Each row is a point on a landscape with many valleys, with its height.
From any point a ball rolls to the lowest of the 5 points nearest to it. It stops when none of these is lower. Distance is the straight distance between rows; heights are no part of it.
Duzo: [165  98 159 129 106  98 132 153 153  61  49 148 164 138 128]  h=120
tulig: [198 147 122 134 155 159 122 172 123 108 126 111 157 159 126]  h=441
laziz: [190  91 160 124 104  98 120 176 183  48  35 137 168 150 135]  h=194
Nidub: [104 158  78 129 153 227 151 110 133 161 206  92  99 129  96]  h=162
mul: [103 111 153 140 101  81 132 121 138 118 110 143 139 106 152]  h=26
fid: [121  95 169 123 101  68 148 143 130  96  53 164 135 119 153]  h=29
bom: [ 79 146 100 116 135 137 113  99  94 165 181 129 109 130 100]  h=174
Bozu: [ 61 153  85 109 152 166 151  88  70 188 211 111  90 105 107]  h=248
dabit: [136 145 110 110 143 156 113 142 128 155 161 100 109 133 124]  h=262
rosuz: [ 86 123 137 137  96  88 120  96 138 136 140 144 135 115 141]  h=235
Far: [202 162 117 120 149 176 144 164 120 119 143 102 141 149 129]  h=216
kub: [127 141 114 121 137 136 102 132 128 158 156 118 117 137 129]  h=272
gir: [162  93 166 122  97  84 134 156 160  58  27 168 160 152 133]  h=217
bidin: [100 138 112 131 129 124  99 113 127 155 165 128 116 128 115]  h=163
geviv: [163 115 140 153 133 116 116 133 123 115 107 125 150 123 139]  h=312
zamub: [ 69 121 124 133 103 102 118  69 109 148 153 151 119 109 116]  h=202
kekov: [174 156 103 121 150 222 142 130 137 147 175  80  99 127 115]  h=115
dupob: [ 91 127 125 138 106  99 107  93 130 140 148 143 134 119 126]  h=204
maso: [ 66 148  89 108 149 153 135  88  72 182 190 120  94 113 100]  h=242
Seb: [ 72 135 112 135 123 116 105  79 105 162 167 144 116 120 106]  h=197
Muno: [151 139 122 132 146 130 104 139 124 143 136 113 128 128 136]  h=79
suliv: [115 146 102 111 138 160 118 134 125 160 182 104 104 138 108]  h=178
kize: [ 98 153  92 106 140 157 121 118 113 159 186 114 104 133 100]  h=164
salit: [189 157 112 112 151 196 138 140 130 134 158  87 123 134 126]  h=156
Medag: [153 163  89 139 162 250 133 122 146 152 185  74  88 126 109]  h=175
zaka: [ 81 159  82 113 145 186 153 101  99 165 205 107  97 129  90]  h=209
buz: [ 66 119 161 122  83  56 141 106 138 127 107 179 127 118 152]  h=462
sukug: [139 154  97 115 140 198 141 134 136 155 188  85  94 127 109]  h=54
Pup: [185  96 154 134 107 107 119 168 175  50  52 136 176 146 128]  h=136
rizas: [ 96 114 159 129  93  67 141 130 141 118 102 154 135 107 157]  h=193
vof: [110 156  90 111 139 188 136 124 125 159 197  99 103 132  98]  h=122
kima: [ 63 134 101 128 133 122 111  73  80 177 170 141 102 109 103]  h=215
Damu: [191 134 129 142 160 141 118 170 124 106 107 123 161 155 125]  h=434
ruzeg: [113  83 168 123 110  49 146 140 134 106  43 175 125 131 160]  h=169
rifun: [130  92 172 118 108  69 148 139 133  84  33 174 139 132 147]  h=78
ved: [131 110 157 142 111  92 138 128 133 104  95 136 149 102 146]  h=34
Dozuz: [133  96 168 128 104  76 148 144 132  86  51 156 147 124 146]  h=124
tipa: [ 57 147  95 114 141 139 125  85  66 179 180 127  98 112 104]  h=224
pas: [156 102 158 137 115  99 135 136 130  77  68 141 159 125 135]  h=68
mev: [175 167  96 134 161 252 131 122 143 154 176  73  98 128 111]  h=184
bula: [119 158  83 136 159 235 142 119 143 161 197  84  90 129  98]  h=131
Vob: [ 88 128 116 134 118 115 102  92 117 150 158 147 122 126 109]  h=190
gizes: [ 85 156  85 109 139 170 135 115 106 164 195 109 103 132  96]  h=176
sig: [159 120 135 151 140 114 111 126 125 122 117 121 141 120 145]  h=426
Tanat: [159 154 109 108 146 176 125 139 129 147 165  88 107 130 125]  h=180
luvo: [140 151 103 111 140 186 131 133 139 154 181  89 100 129 114]  h=93
tik: [113 100 158 133 103  78 143 138 134 108  84 148 138 110 154]  h=125
Nibu: [115 112 142 145 107  92 116 117 142 125 127 135 139 106 149]  h=177
fad: [ 88  82 168 128 113  30 146 131 144 120  51 186 123 137 163]  h=158
rep: [100 149 103 116 138 143 110 123 123 162 173 120 112 135 110]  h=80
pok: [155 108 151 150 120 104 127 133 126  97  90 131 159 116 145]  h=65
kib: [ 85  95 167 125 104  41 149 135 145 119  64 178 122 126 162]  h=83
numo: [167 153 120 114 148 160 117 146 125 143 152  99 117 133 132]  h=333
Zusem: [191 162 108 126 150 229 143 134 140 140 168  83 116 136 123]  h=137
tuget: [123 130 124 139 132 116  98 118 134 150 146 127 128 124 138]  h=291
ris: [174 100 148 143 117 111 127 148 144  63  70 133 173 140 125]  h=97
Depud: [177 131 135 148 149 127 112 141 119 114 112 125 146 135 140]  h=536
lor: [147  97 161 130 110  92 139 144 132  70  51 151 158 131 135]  h=108
rufo: [170 144 128 129 150 144 114 145 118 136 132 112 135 135 138]  h=640
koge: [171 108 143 150 129 117 124 143 132  85  85 137 165 134 129]  h=110
Gagap: [ 81 109 165 122  96  55 144 129 146 123  91 165 131 118 157]  h=265
sutev: [ 95  91 167 125 102  50 148 142 139 113  63 170 128 123 162]  h=157
vis: [190 110 139 156 147 132 111 168 142  79  90 126 167 159 119]  h=173
navak: [ 70  93 167 128 100  31 151 123 140 127  70 189 125 133 162]  h=167
sel: [ 84 150  89 108 141 154 125 106  98 166 189 120 104 127  94]  h=200
tuv: [179 128 133 148 153 136 116 148 126 104 107 123 160 146 130]  h=465
budit: [ 81 121 148 130  86  78 132 105 139 130 131 154 138 110 140]  h=290
rom: [138 111 142 150 129 103 117 131 132 113 112 126 145 112 148]  h=205
gaf: [185 157 118 118 154 170 128 150 120 132 139 100 130 143 134]  h=302

Where does a ball stop that starts at each point below?
zaka | sukug
gaf | sukug
zamub | rep
tuv | mul
tulig | sukug
Bozu | sukug
tipa | rep
Seb | rep
rom | mul

Call two points neighbours if one is among the 5 nearest of the other. Go from one point of each pair to the other, from neighbour to neighbour, staying as low as possible. Name the highest point that can't be avoided.
rep and Muno | kub
fid and mul | lor
kib and fid | sutev
sukug and rep | kize
